Points on a hilly landscape, in no order, each with its height.
From any point a ball takes the steepest step (drop divided by distance) to one of its 2 nearest points. It stops when none of these is lower. Distance is the straight distance between rows; heights are no part of it.
Midol: [-0.657 -2.946 0.753 0.058 -0.460 0.724 -2.244 1.108 0.500 0.856 -2.847 1.762 1.436 -1.930 1.432 3.016 1.015 1.422 -1.561 0.556]  height 6.32
vabem: [-0.034 -0.800 -0.625 0.712 -0.085 -0.754 -0.561 2.752 -1.004 3.740 0.401 0.731 0.083 1.572 -0.965 0.159 -0.852 0.991 -0.384 -0.141]  height 0.35
vuko: [-0.969 -0.089 1.030 -0.825 -0.988 -0.611 -0.082 0.289 -1.850 -1.052 0.655 1.533 0.578 1.053 -0.367 0.512 1.748 0.150 -2.920 0.829]  height 4.52
gusu: [-1.270 -0.629 0.874 2.219 -0.733 0.500 -2.317 -0.413 2.667 1.523 1.578 0.312 0.906 2.235 -2.296 -0.740 0.237 0.887 0.424 -1.094]  height 5.55
goras: [-0.138 -2.063 1.111 0.149 1.516 -1.680 -0.267 1.668 -0.960 1.781 -1.285 1.559 0.425 -1.563 1.992 2.420 0.954 0.802 -1.156 -0.030]  height 6.61
Samam: [-0.384 1.115 1.338 1.769 3.269 1.398 1.632 -1.411 1.238 -0.912 0.336 -2.031 0.182 -0.938 1.068 0.720 -2.604 -0.198 2.665 -2.374]  height 4.50
Gopu: [-3.263 -2.304 1.854 1.417 3.140 -1.137 -1.265 0.936 0.185 0.822 1.784 1.109 0.197 0.034 0.421 1.423 0.784 0.625 0.000 -0.995]  height 7.61
deto: [-0.969 -1.228 -2.273 -2.194 -1.480 1.242 -0.763 0.677 -4.293 -0.717 -3.266 1.811 1.091 1.240 1.241 1.031 0.621 -0.723 -1.347 -1.114]  height 2.63
fid: [0.531 1.910 2.434 0.743 3.045 0.411 1.013 -1.191 -0.337 -1.461 0.419 -0.770 -0.500 0.902 2.315 -0.599 -0.369 -2.663 -1.270 -1.335]  height 3.36
dizu: [0.373 -0.137 -0.674 1.375 0.655 2.867 1.396 -1.252 1.744 -0.605 -0.206 -0.923 -1.548 -0.428 -3.176 1.161 -0.737 1.829 1.121 0.543]  height 5.64
gez: [0.170 1.591 -1.200 -2.551 -0.330 -0.899 1.561 -2.916 -1.203 -1.805 -0.172 -1.123 -1.359 1.708 0.544 -3.195 0.857 -0.365 0.100 2.034]  height 3.69
doni: [-0.319 2.337 -0.368 -1.602 -2.482 0.791 1.215 -0.493 -2.779 -1.002 1.410 -1.129 -0.067 1.652 -1.641 -1.015 -1.284 1.409 0.693 1.143]  height 5.19
vefo: [3.813 1.320 -0.831 0.530 -1.969 -1.440 1.653 -0.721 2.044 1.323 -1.190 -0.360 0.404 -0.936 0.497 -1.713 0.813 -0.467 0.301 0.736]  height 2.53
geke: [-0.919 0.597 -0.050 0.177 0.791 -0.397 0.147 -1.901 0.990 -3.106 -0.951 -1.600 -0.222 -1.748 1.419 -4.169 -0.093 1.197 1.002 -0.397]  height 7.35
dutu: [-0.767 -2.859 -0.214 1.397 0.968 0.247 0.882 1.884 0.379 0.987 -1.438 0.992 -1.189 -0.662 1.022 0.801 1.222 -1.234 1.962 -0.003]  height 2.10
telut: [-0.523 -1.577 -1.081 -0.389 -1.842 -0.979 -1.888 2.520 -1.281 2.389 -0.485 2.046 1.682 0.949 -1.092 1.221 0.453 -0.329 -1.690 0.025]  height 0.99
fav: [-1.401 0.220 -0.031 0.277 0.211 -0.635 0.848 -2.243 0.176 -1.308 1.671 -0.236 0.235 0.300 -1.652 -1.592 0.700 2.211 -0.623 1.318]  height 7.12
nogi: [0.336 -1.175 -0.788 0.683 0.409 2.014 -1.880 2.430 0.469 0.890 -0.257 0.548 -1.791 -0.803 -2.077 2.984 -2.310 -1.850 -1.149 -0.743]  height 1.88
vusu: [1.945 0.075 -0.646 -0.425 -1.049 -0.909 0.406 -1.140 1.330 -0.239 -0.278 1.296 0.940 -0.429 -2.604 1.488 1.659 -0.705 -3.418 1.406]  height 3.38
devem: [1.379 1.006 0.321 -0.068 0.086 -2.026 0.440 -0.607 -0.141 2.187 0.271 -2.498 1.382 -0.397 -0.669 -2.446 -1.961 -0.658 1.949 0.908]  height 2.88
Sekeb: [-1.164 -2.368 0.201 -0.374 -0.823 -0.701 -1.242 2.243 -0.987 -0.880 0.944 2.102 -1.259 -2.938 0.850 2.886 -0.146 -2.016 0.238 0.003]  height 5.07
Ligon: [1.403 -0.510 1.546 0.280 -2.921 1.098 -0.008 -0.612 2.973 2.950 0.298 0.444 -0.102 -0.733 -1.700 1.760 2.125 0.001 3.036 0.811]  height 5.15
tud: [-0.536 1.849 0.144 2.150 0.844 -0.173 -2.330 0.404 2.549 0.992 0.914 -1.324 2.505 1.213 0.037 -2.497 -2.344 1.103 -0.470 -2.109]  height 2.18
Binen: [-1.435 -2.350 1.436 0.961 -1.548 -0.653 -2.443 -1.148 -0.004 -0.440 -0.789 1.860 0.709 0.111 -0.226 0.285 1.533 -1.961 -0.856 -0.187]  height 4.92
tas: [0.713 2.066 1.488 1.296 2.938 0.634 0.164 1.074 -0.228 -0.527 1.620 -0.185 -1.874 -0.026 1.640 1.286 -2.306 -1.737 -0.250 -3.006]  height 3.79
sero: [2.238 0.270 2.567 0.898 -1.259 -1.538 1.919 -2.134 -0.621 -0.014 -1.568 0.650 0.258 -0.460 2.324 -0.889 1.562 -1.407 -0.410 -0.237]  height 8.68
Luku: [-1.988 -0.965 0.912 1.337 1.964 0.221 0.949 -2.077 -0.649 -0.952 -0.330 -0.030 -0.828 1.742 1.459 -2.291 1.012 -1.892 1.758 -1.055]  height 3.09
gamo: [0.050 -0.454 -0.858 0.259 4.086 1.955 -1.509 2.108 4.530 1.229 -0.713 -0.069 0.253 -0.439 -0.214 3.051 -0.196 -2.052 -1.506 -0.744]  height 4.75
Zuge: [-0.562 -0.573 1.742 -1.451 0.187 -0.926 -0.053 1.317 -2.507 0.246 0.548 0.783 -1.264 1.151 1.857 1.021 1.118 -3.171 -0.417 0.599]  height 4.17
duga: [0.310 1.147 -0.049 0.734 1.025 -1.095 -0.706 3.227 -1.183 3.044 1.211 -0.770 0.371 0.242 0.096 -1.206 -2.413 2.175 -1.042 -0.142]  height 1.03
dez: [0.134 -0.048 4.009 -0.080 1.755 -1.278 1.520 -0.993 -2.637 0.145 1.174 0.047 -2.190 -1.132 2.304 2.003 0.068 -0.503 1.984 -0.654]  height 3.95
pog: [3.270 1.854 -1.050 -0.022 -1.870 -1.561 0.065 -1.846 2.143 1.458 -0.075 -1.937 0.730 -0.707 -0.888 -2.745 -1.486 -0.292 0.795 0.734]  height 3.08
ladem: [-0.053 -1.575 -2.101 -0.895 -2.773 0.822 0.820 -1.984 -0.484 -0.920 -1.865 1.427 -0.264 0.387 -2.415 1.794 1.659 0.235 1.011 0.269]  height 3.64
suku: [-0.062 -0.354 0.271 0.413 -3.184 -1.512 0.135 -2.685 -0.361 0.399 0.778 1.030 -0.056 2.014 -1.416 -1.631 1.070 -0.794 0.886 -0.076]  height 3.74
Luve: [-0.022 1.059 -0.793 -0.859 -1.137 -1.879 0.191 2.665 -1.171 1.592 0.646 -1.305 2.161 -0.837 -0.192 -2.139 -1.472 2.497 0.289 1.224]  height 1.95
nepe: [2.182 -0.887 -0.457 -0.843 -2.312 -1.757 0.758 -2.890 0.405 1.837 -2.324 1.248 1.897 0.718 -0.517 1.239 2.590 1.587 -0.412 -0.275]  height 1.55
voliv: [-1.830 2.144 1.111 -2.403 -0.299 -0.075 -1.544 3.413 -1.312 -2.713 2.411 -2.930 -0.777 -0.070 2.213 -1.804 -0.984 1.014 0.710 1.879]  height 5.95
Funa: [-0.247 0.016 2.051 -1.355 0.080 -2.387 1.274 0.366 -3.315 1.674 1.500 0.134 0.515 1.174 1.467 0.802 0.954 -0.487 0.253 1.117]  height 3.85
ritu: [0.794 -0.808 -1.984 -0.450 -4.415 0.867 0.118 -1.781 2.243 -0.235 -1.437 1.713 -0.939 0.108 -1.663 1.062 2.761 1.490 1.097 -0.436]  height 3.92
Pumo: [0.050 -1.364 0.865 -0.294 3.616 -1.908 -0.536 1.871 -0.872 2.034 0.409 1.062 -0.695 -0.970 0.793 2.449 -0.316 -1.579 -1.697 0.048]  height 6.85
nedig: [-0.846 0.768 0.876 -0.204 0.864 0.582 -0.949 0.681 -0.825 -1.098 -1.102 -3.038 0.445 -2.383 -1.063 -1.992 -3.507 1.943 1.938 -0.658]  height 3.86
Goru: [-0.021 0.777 1.708 0.837 1.861 -1.006 -0.215 -2.385 0.097 -0.503 -1.252 -0.551 1.506 -0.476 1.769 -2.629 -0.081 3.087 -1.736 -0.122]  height 7.96
poda: [0.416 0.687 2.446 2.138 1.916 1.414 0.072 -1.005 0.495 -0.539 0.889 0.005 -1.027 -0.475 0.379 2.859 -1.946 -1.251 0.662 -3.339]  height 4.11
zuvif: [-1.260 0.051 -0.583 1.407 4.099 0.263 1.981 0.245 2.677 -1.990 1.673 0.003 0.116 0.172 0.231 -0.122 0.942 -2.787 -0.224 -0.566]  height 2.16
Vone: [-0.428 -0.501 -0.789 -0.616 0.685 2.164 1.585 0.208 -3.866 0.277 -2.052 0.384 -1.900 0.977 -0.588 1.662 -1.454 0.615 -0.230 -0.373]  height 5.79
gub: [0.211 -1.146 -2.185 -1.442 -2.812 -0.064 0.992 -0.407 -1.769 -0.892 -1.682 1.584 0.204 0.938 -0.753 0.215 2.062 -2.921 0.731 0.134]  height 3.32
Liko: [-2.355 -1.127 -0.720 0.514 -0.236 -0.878 0.898 -1.255 1.097 -1.242 1.770 -1.310 0.293 -1.351 -1.077 -2.720 0.284 1.034 3.972 1.073]  height 7.59
Gali: [0.433 -1.374 -0.413 0.117 4.362 -0.992 -1.660 2.370 0.837 3.127 0.687 0.514 -1.341 -0.642 -0.155 3.278 -1.483 -1.768 0.351 -0.960]  height 7.10
Kudat: [0.342 -1.572 -1.191 -0.581 0.921 1.311 -3.737 2.136 0.287 0.981 -0.828 1.272 -1.033 -2.341 0.027 3.547 -3.137 -0.722 -1.863 0.276]  height 2.46
Rimot: [1.831 1.248 -0.147 -0.377 -1.463 0.216 1.569 1.087 -1.693 0.493 -0.630 0.897 1.082 -0.085 -0.453 1.740 -0.130 2.340 -2.128 -0.602]  height 4.09
Logal: [1.666 1.180 -1.838 -0.635 0.643 0.158 -0.044 -1.393 3.140 1.320 -1.322 -2.800 0.324 -1.797 -1.969 -1.406 -1.803 3.283 1.030 1.437]  height 6.35
padu: [-0.926 0.996 -0.966 -1.220 -0.795 2.305 1.470 -0.199 -3.790 -1.354 -0.519 -0.156 -2.361 2.801 -1.112 -0.217 -0.815 0.461 0.251 0.500]  height 5.56
sukel: [-1.206 -0.445 -2.187 -3.380 -2.220 1.001 -2.362 0.572 -4.945 -0.386 -0.417 0.942 2.518 1.646 0.717 2.446 0.127 -1.610 -0.954 -0.797]  height 2.28
Vuvi: [1.470 -0.980 -0.624 0.846 1.252 0.500 1.863 1.761 2.681 -0.638 -0.786 0.919 -0.599 -2.152 -0.220 1.041 1.987 -0.399 -1.522 1.437]  height 3.37
Mur: [-0.486 1.903 3.205 -1.211 -1.005 0.072 -0.369 -0.683 -1.707 -2.849 1.340 -1.471 -0.248 1.878 2.994 -1.070 0.922 1.339 -0.784 2.177]  height 4.98
fani: [1.565 0.695 -2.497 0.120 -3.629 1.232 1.164 0.831 -1.601 0.792 -1.830 1.003 1.108 1.947 -0.603 0.089 0.503 1.409 1.104 -1.814]  height 4.63
muru: [-0.549 1.805 1.827 -1.460 -2.250 0.357 0.561 -0.245 -1.897 -2.879 1.636 0.719 0.216 1.320 0.898 0.078 2.025 1.844 -1.941 1.178]  height 4.76
lozim: [-1.310 0.045 1.983 1.455 1.784 0.461 1.645 -1.577 -0.410 -0.490 2.012 -1.855 -0.340 -1.212 -0.358 0.709 -1.967 -0.025 3.309 -0.869]  height 4.86
nudar: [0.971 -0.688 -0.422 0.833 -1.687 -0.319 2.137 1.435 0.227 0.785 -0.636 1.203 1.123 -1.168 1.657 0.339 2.316 2.055 1.466 -0.143]  height 0.64
zok: [-0.935 -1.896 1.432 0.283 1.722 0.071 -1.138 -1.208 -2.024 2.430 -0.852 0.125 -0.628 0.826 -1.548 2.442 -1.581 -0.955 -0.352 -0.484]  height 6.25
duzom: [0.546 1.226 0.286 -0.341 -2.341 -2.203 0.783 -2.890 0.485 -0.886 2.518 -0.320 -0.592 0.738 -0.901 -2.716 0.975 -1.787 0.975 0.811]  height 3.48
Pud: [-0.708 1.343 1.725 -1.727 -2.016 1.603 -0.527 -0.034 -3.316 -1.493 1.842 0.438 -1.763 2.030 -1.702 2.521 -0.656 -1.084 -1.215 0.440]  height 6.89
Lusub: [1.883 0.726 0.161 -0.030 0.268 0.185 0.097 -0.276 -0.392 0.129 0.500 0.287 -0.256 -0.188 -3.104 2.016 -0.740 -3.213 -3.249 0.884]  height 2.95
rap: [-1.848 1.004 1.175 -0.609 -0.182 -1.012 -0.450 2.575 -1.259 -1.493 1.186 -1.658 0.358 -1.571 2.620 -3.590 -0.698 0.565 1.616 0.252]  height 6.52
pim: [-0.151 1.762 0.397 1.535 1.073 2.036 0.114 -1.137 1.603 -3.072 0.947 0.188 -0.471 0.833 -1.006 -1.043 -1.071 -0.149 -1.740 -1.537]  height 5.53
Rad: [-1.082 2.121 0.913 1.315 1.013 0.146 -1.885 1.157 0.853 0.814 1.687 -1.585 2.017 0.718 0.892 -1.315 -4.210 0.228 0.949 -3.460]  height 2.57
sakab: [-0.820 -0.009 0.461 1.398 0.364 -0.770 0.572 1.398 -0.246 0.021 0.275 -0.122 0.299 -0.210 1.900 -3.296 0.515 0.482 0.849 -0.067]  height 6.96
Mimo: [-0.910 -2.122 -3.598 -1.739 -2.350 -0.047 -2.217 2.529 -2.677 0.697 -0.290 1.646 2.847 -0.236 0.164 1.736 -0.154 -1.791 -0.874 -0.043]  height 1.68
dipip: [0.671 2.489 -0.066 -0.226 -1.367 1.242 1.979 -0.217 -0.171 -3.446 1.291 -0.902 -1.924 -0.316 0.024 -2.470 -0.240 -1.233 0.047 0.834]  height 6.14
Galu: [-0.698 -0.590 0.482 1.340 2.773 0.602 0.680 -0.382 4.695 -0.625 1.137 0.378 0.982 -0.128 0.151 1.598 1.870 -2.345 0.633 -1.187]  height 1.76
gek: [-0.866 0.680 0.323 0.138 1.298 -0.795 -0.941 -1.148 2.310 -1.949 -1.364 -2.270 1.844 -1.304 1.860 -3.568 -1.411 -0.610 2.512 -2.509]  height 7.04
Saz: [-0.501 0.946 -1.740 -0.424 0.411 -0.845 -2.043 -1.792 2.395 -0.354 -0.534 -2.240 0.735 -0.812 -2.278 -2.874 -1.884 4.324 -0.526 0.333]  height 6.72
sugor: [0.592 2.629 -0.509 -1.935 -3.699 -0.226 0.326 -1.693 -1.721 -2.149 1.874 0.605 0.194 2.462 -1.313 -0.986 0.894 1.200 -1.994 0.695]  height 5.00
vos: [0.978 -1.022 -1.444 0.283 1.938 0.453 1.271 1.052 -0.653 2.778 -1.134 -0.720 -1.837 0.814 -1.328 1.059 -1.133 -2.247 1.162 0.494]  height 6.63
nekir: [0.247 2.210 1.301 0.901 0.191 2.388 0.758 -0.336 -0.130 -3.415 2.090 -0.469 -2.171 0.717 -1.086 -0.389 -0.792 -2.401 -1.256 -0.579]  height 5.77
lafi: [3.098 1.675 -0.843 0.007 -3.373 -2.049 1.428 -1.484 0.179 0.889 -1.026 0.736 2.521 -0.154 0.773 -0.699 1.500 1.983 -0.469 -0.545]  height 1.96
benim: [-1.715 -0.067 2.061 0.850 0.227 -0.087 -0.248 -1.244 -1.671 -1.025 -1.108 1.172 -0.020 1.344 2.328 -2.094 1.055 2.776 -1.461 -0.563]  height 7.85
lov: [-0.594 0.115 1.221 -0.571 2.045 0.390 0.806 -1.272 -3.737 1.809 -0.717 -1.129 -1.819 2.114 -0.435 0.524 -1.863 -0.298 0.868 0.162]  height 6.04
Kevi: [-0.624 -0.767 0.483 0.791 1.431 -1.942 -0.162 -2.303 1.616 1.087 0.877 0.257 1.620 0.626 -1.633 -0.728 1.510 3.105 -1.964 1.232]  height 7.27
rego: [-1.964 -1.862 1.051 -1.645 -2.017 -0.871 -1.892 -0.941 -2.936 -0.607 -0.567 1.914 1.446 1.211 0.694 0.817 1.581 -1.724 -1.502 0.564]  height 4.73
duv: [1.432 1.424 -2.352 -0.315 -2.484 0.651 1.977 0.856 -0.172 -2.016 -0.337 1.378 -1.583 1.086 0.079 -2.217 0.994 -1.594 -0.889 0.148]  height 6.51
keve: [-2.618 -0.555 0.939 -0.586 0.043 1.481 -1.240 1.268 -3.209 -1.491 1.148 1.355 -2.637 0.444 -1.004 2.214 -1.128 -0.019 -0.491 -0.735]  height 6.65
dev: [0.195 -2.408 -0.191 0.327 -1.382 0.283 0.702 1.341 1.778 0.901 -2.411 1.621 -0.119 -1.138 1.194 0.790 3.088 -0.228 1.549 0.481]  height 1.42
vas: [0.288 0.356 -0.255 0.965 0.767 -0.006 -1.595 0.400 2.840 1.192 -1.927 -2.704 1.734 -1.145 1.422 -3.253 -1.804 0.562 3.117 -1.610]  height 6.68
vokar: [-0.605 -0.328 -1.584 1.093 1.456 -0.833 -1.024 0.868 4.057 1.354 -0.244 -1.824 1.591 -0.253 1.153 -3.687 0.232 0.687 2.401 -0.087]  height 6.24
gukad: [-2.680 -1.051 2.800 2.494 1.451 -0.353 -1.282 0.378 -0.706 0.230 0.403 1.172 -0.074 0.626 1.901 -0.765 0.391 2.294 0.031 -1.960]  height 7.75
til: [-1.471 1.700 -0.185 -2.582 -0.724 0.210 0.486 3.011 -3.080 -1.784 1.736 -1.953 -0.393 1.420 2.324 -0.907 -0.175 2.274 0.595 2.199]  height 5.54
nare: [-0.131 1.496 3.289 -0.626 0.943 -1.788 0.755 0.164 -1.993 0.759 3.200 -1.129 -0.798 0.019 1.841 0.288 -0.261 -1.244 1.374 0.673]  height 3.45
refu: [-1.179 -1.283 0.810 -0.859 0.375 0.695 -1.771 1.433 -1.729 -1.870 0.104 1.349 -2.042 -1.225 1.901 1.191 -0.015 -4.353 -1.143 -0.035]  height 4.56
Tigid: [1.127 -0.629 -0.202 0.428 0.895 1.317 -0.145 -1.317 5.202 -0.195 0.366 0.142 -0.140 -0.568 -1.448 1.494 1.969 -3.396 0.769 -0.323]  height 2.14
gerot: [1.164 1.132 -1.035 0.761 -1.348 -2.109 0.703 -2.498 3.273 -1.411 2.788 -0.838 -0.218 -1.631 -1.056 -2.445 0.681 -0.849 0.736 0.786]  height 3.06
Dasez: [2.273 2.076 1.762 -1.799 -1.588 -0.813 1.821 -2.180 -2.134 -0.958 -0.906 -0.265 0.561 1.375 2.921 -0.884 1.901 -0.622 -1.014 1.229]  height 8.54
remut: [1.633 -0.181 -1.928 0.584 -4.856 0.152 1.130 -0.660 1.262 1.164 -1.442 1.041 0.326 0.881 -0.276 -0.733 1.734 1.407 2.707 -0.883]  height 4.26
mafu: [1.464 0.428 -2.073 -0.703 0.267 -0.921 2.723 -2.744 -0.447 0.271 -0.915 -0.963 -1.073 1.125 -1.386 -2.176 -0.180 -1.104 0.981 1.332]  height 4.03
Gulo: [-0.172 0.321 -0.698 1.190 4.368 1.553 -0.383 1.090 2.148 -0.632 -0.172 0.108 -0.103 0.322 -0.670 2.393 -1.289 -1.969 -2.733 -1.494]  height 5.05
fede: [-0.692 -1.275 1.459 1.381 2.927 -0.545 -0.788 -0.007 1.862 1.023 0.830 0.357 1.374 -0.040 -0.820 1.292 1.313 1.364 -1.886 0.514]  height 7.42
meleg: [-0.362 -0.304 -0.277 -0.351 -1.533 -1.933 1.183 0.622 -1.805 0.823 -1.173 0.153 0.938 1.030 2.810 -3.611 1.260 0.706 1.713 0.266]  height 7.24
nul: [-0.465 -1.730 0.054 0.563 -1.050 -0.398 -3.030 -1.006 3.467 2.853 -0.536 1.085 0.493 2.182 -1.612 -0.703 2.030 0.055 0.058 -0.163]  height 5.34
Gat: [-1.967 -0.897 -1.939 0.860 -0.033 -0.757 0.337 -2.271 1.583 -1.362 1.289 -0.273 -1.319 0.794 -1.154 -3.123 1.162 0.884 1.248 -0.028]  height 7.31
Ver: [0.502 -0.804 -0.799 0.290 -0.510 2.172 0.014 -0.752 3.374 1.893 -1.117 -0.074 -1.310 0.473 -1.499 -0.058 1.778 -0.190 2.617 0.446]  height 4.82
Vofi: [-1.034 1.185 1.878 -2.294 0.165 -0.019 -0.202 0.853 -2.663 -1.244 1.731 -1.744 -1.327 3.415 2.678 1.178 0.477 1.570 -0.287 2.616]  height 5.20
metaf: [-0.493 0.125 -0.583 1.707 2.026 2.610 -0.453 0.496 1.948 -2.763 -0.401 0.845 -1.043 0.191 -1.573 0.985 -0.449 -1.074 -2.843 -1.127]  height 5.30
Rog: [-1.141 1.039 0.320 -0.807 1.166 0.531 0.597 -2.093 -1.379 -1.636 0.217 -1.242 -1.503 2.518 1.079 -2.970 0.136 -1.373 0.298 0.789]  height 3.41
Vinof: [0.708 0.780 -1.026 -0.258 0.741 2.528 0.973 -0.647 3.423 1.214 0.129 -1.552 -0.556 -0.729 -2.874 0.724 -0.132 3.590 1.321 2.115]  height 5.94
vov: [0.488 -0.752 0.412 -0.788 0.453 -0.153 -4.284 0.353 -1.915 0.780 0.308 1.517 -0.309 -2.228 0.427 3.682 -3.638 -1.473 -2.883 0.007]  height 2.93
lida: [1.216 -0.844 -2.922 -1.388 -0.741 -1.275 1.581 -1.682 1.138 0.866 -2.205 1.135 1.266 0.258 -0.619 1.036 3.535 2.656 -0.917 0.928]  height 1.17
Dar: [0.856 -0.116 0.902 -1.309 -0.298 -0.204 -0.078 0.256 -3.174 0.576 -1.177 1.267 1.153 -0.607 -0.225 3.994 -0.387 1.183 -2.591 -0.388]  height 3.71
Bezaz: [1.007 2.147 2.309 -0.607 2.941 -1.069 0.753 0.108 -1.133 0.363 0.854 -2.302 -0.087 -0.187 2.756 -1.280 -1.348 -1.496 -0.280 0.370]  height 2.85
gimom: [-1.846 -3.337 -1.354 -0.704 -1.293 0.854 -1.837 1.459 0.344 -1.176 -0.984 2.067 1.340 -2.930 0.872 2.755 0.937 0.549 -1.541 1.456]  height 5.98
Pimu: [0.805 -0.560 2.036 1.323 -1.029 -0.007 1.006 0.157 0.441 2.326 1.076 -0.418 -0.082 -0.916 -1.221 1.987 -0.243 0.533 2.280 0.048]  height 5.52
Mota: [-0.692 0.088 0.467 1.386 0.308 2.244 1.694 -0.535 -0.651 -1.536 0.720 -1.075 -1.940 -0.956 -1.194 0.016 -1.723 1.424 2.181 -0.156]  height 5.29
Metuf: [1.649 0.825 -3.307 -0.247 -2.829 0.130 1.442 1.970 0.855 -1.029 -0.223 1.908 0.139 0.291 -0.968 -0.888 1.693 0.474 -1.320 0.002]  height 6.77
semas: [1.936 -0.786 -0.554 0.125 -0.507 0.421 -0.366 1.862 2.243 1.030 -1.385 1.324 0.691 -1.421 -0.823 2.613 0.991 -1.152 -2.638 1.348]  height 3.82
Ruvod: [1.001 1.869 1.037 -0.931 2.161 -1.758 0.026 0.236 0.165 -0.043 0.348 -3.332 1.696 -1.350 0.968 -3.003 -2.005 -2.010 0.870 -0.067]  height 2.06
Depi: [1.129 0.997 -1.319 1.539 0.573 0.276 1.171 -1.596 4.944 -1.794 2.063 -0.545 -0.649 -0.427 -1.571 -1.028 0.810 -2.150 0.951 -0.157]  height 2.59
rupor: [0.065 -0.316 -1.667 0.600 -1.692 1.266 0.401 0.907 -2.141 1.475 -2.457 0.612 -0.082 2.198 -0.199 -1.268 -0.832 2.916 0.499 -1.006]  height 4.91
Denu: [-0.149 0.567 -0.963 1.958 -0.347 0.814 -2.202 -1.717 5.182 -0.229 0.816 0.419 0.229 1.908 -0.590 -1.378 0.565 0.418 -0.240 -2.231]  height 5.70
fak: [0.661 -1.123 0.660 0.440 0.517 -0.399 2.144 1.481 -0.240 2.269 0.783 0.229 -1.195 -2.194 -0.623 3.922 -0.203 1.383 2.467 0.431]  height 5.88
Rop: [1.337 -1.258 -1.065 -0.225 0.968 0.770 2.110 1.538 -0.504 2.227 -0.446 -0.235 -1.733 -1.678 -1.682 3.830 -0.664 -1.275 1.859 0.903]  height 6.26
rer: [1.625 1.839 0.834 -1.507 -0.292 -0.728 2.150 -1.873 -2.496 -0.700 -1.728 -1.170 1.334 -0.663 1.772 -1.483 -0.162 2.162 -0.197 0.842]  height 8.36
luboz: [-0.518 -0.562 0.274 1.293 3.579 -0.342 1.574 2.034 1.101 -1.153 1.229 0.348 -0.852 -1.251 0.948 0.345 1.308 -0.850 -1.731 0.688]  height 2.70
fosa: [2.427 -0.583 -0.825 0.158 -1.464 -1.221 2.019 -2.486 3.417 1.161 -1.189 0.312 -0.600 -0.905 0.546 -0.218 3.169 -0.161 1.327 0.988]  height 3.05
gamik: [0.351 -1.995 -0.605 0.175 1.529 0.814 -2.735 2.796 3.430 1.652 -0.875 0.791 0.280 -1.836 0.300 2.240 0.522 -2.424 -1.541 0.774]  height 4.33
vomeb: [-0.275 0.739 -0.709 1.638 0.607 -0.430 -2.129 1.433 1.191 1.672 1.026 -0.464 1.315 1.506 -0.845 -3.332 -1.233 1.984 -1.554 -0.028]  height 1.74
kig: [-0.117 1.626 -1.147 0.185 0.220 -0.982 -0.612 -3.167 2.203 -1.858 1.764 -1.227 0.442 -0.706 -2.383 -2.027 -0.917 2.981 -2.203 0.703]  height 6.95
Zik: [1.285 0.420 -0.246 -2.753 -0.714 -0.472 -2.319 1.036 -3.894 0.305 -0.937 1.563 0.806 -0.751 1.182 4.040 -2.286 -1.286 -3.233 -0.002]  height 3.33
noz: [1.113 0.920 1.648 0.078 0.201 -1.249 0.573 -0.855 -0.344 -0.238 -1.733 -1.814 1.758 -2.166 1.428 -2.128 -1.174 2.983 0.156 0.340]  height 8.14
pabof: [-0.398 -2.494 0.312 1.014 -0.303 -0.457 -4.014 -0.778 2.595 1.135 -1.424 1.477 1.455 0.956 0.226 -0.536 1.413 -2.583 -1.542 -0.981]  height 5.13
Zurir: [1.184 -0.571 -2.636 0.613 0.272 0.559 1.824 -0.834 1.294 1.441 -0.712 -1.115 -1.241 0.697 -2.035 -1.168 -0.307 -0.814 2.521 0.885]  height 4.42
kavaf: [0.705 -1.229 -2.522 -1.113 -1.303 0.291 1.035 0.249 -0.418 -0.640 -1.375 1.531 2.815 -0.782 -0.345 2.760 3.612 2.492 -1.024 -0.710]  height 1.72
poni: [-1.328 1.923 0.602 -1.649 -1.761 0.792 -0.424 0.706 -3.055 -1.386 0.500 -2.413 -0.060 -0.516 -0.768 -1.976 -3.054 2.404 1.810 0.384]  height 4.64
kep: [-2.685 -2.453 -0.625 -1.192 -1.495 0.626 -2.538 1.294 -2.648 -1.325 0.306 2.475 -0.296 -2.636 1.382 3.036 -1.375 -0.325 -0.746 0.330]  height 5.51
lufo: [-0.089 2.308 1.256 0.252 1.499 0.511 -1.056 1.622 -0.729 -0.202 1.015 -2.401 0.254 -1.015 0.851 -1.677 -4.132 0.967 0.366 -1.680]  height 3.12
tapu: [-1.749 -2.028 0.758 1.286 1.687 0.637 1.257 0.238 -1.319 -0.500 -0.657 0.479 -2.265 -0.008 1.222 -0.238 1.085 -2.329 2.256 -0.920]  height 2.69
Dobap: [-0.102 0.308 -1.677 1.203 0.624 0.069 -1.263 -0.956 5.648 0.864 0.401 -0.411 -0.027 0.475 0.622 -2.794 1.602 1.106 1.208 -0.563]  height 5.89
lapo: [-0.064 0.520 -0.815 -0.053 -1.993 -1.197 1.775 2.771 -0.714 -0.009 0.771 -0.311 2.097 -2.330 1.281 -1.211 0.236 3.097 1.640 0.658]  height 1.77
Vipev: [-2.637 -2.399 0.654 -0.042 1.976 1.244 -2.942 -0.283 -2.049 -0.319 -0.503 0.949 -1.385 0.000 -0.966 2.766 -2.309 -0.602 -0.654 -0.944]  height 6.43
tovan: [0.494 -0.255 -2.216 -2.091 -0.914 0.547 1.177 1.376 -3.274 -0.423 -2.053 0.906 -0.188 1.758 0.157 0.463 1.040 -2.250 -0.839 0.272]  height 2.97
Tem: [1.247 0.524 0.087 0.381 0.448 1.445 0.218 1.227 -1.018 -0.167 0.636 0.302 -2.339 -0.230 -2.430 2.439 -2.193 -3.208 -1.078 -0.398]  height 2.45

Where does a ball stop that starts at each point below?
duv | Galu
vas | vuko
kig | Ruvod
zok | vabem
fak | nudar
geke | vuko
Pud | vabem
fani | vabem
vos | nudar

Write out the way that a ball takes from each point below.
Rop | fak Pimu Ligon Ver Zurir mafu gez Rog Luku tapu dutu dev nudar
gek | vas vokar Dobap Denu gusu nul pabof Binen rego vuko
keve | Vipev zok lov Vone padu doni poni nedig lufo Rad tud vomeb duga vabem
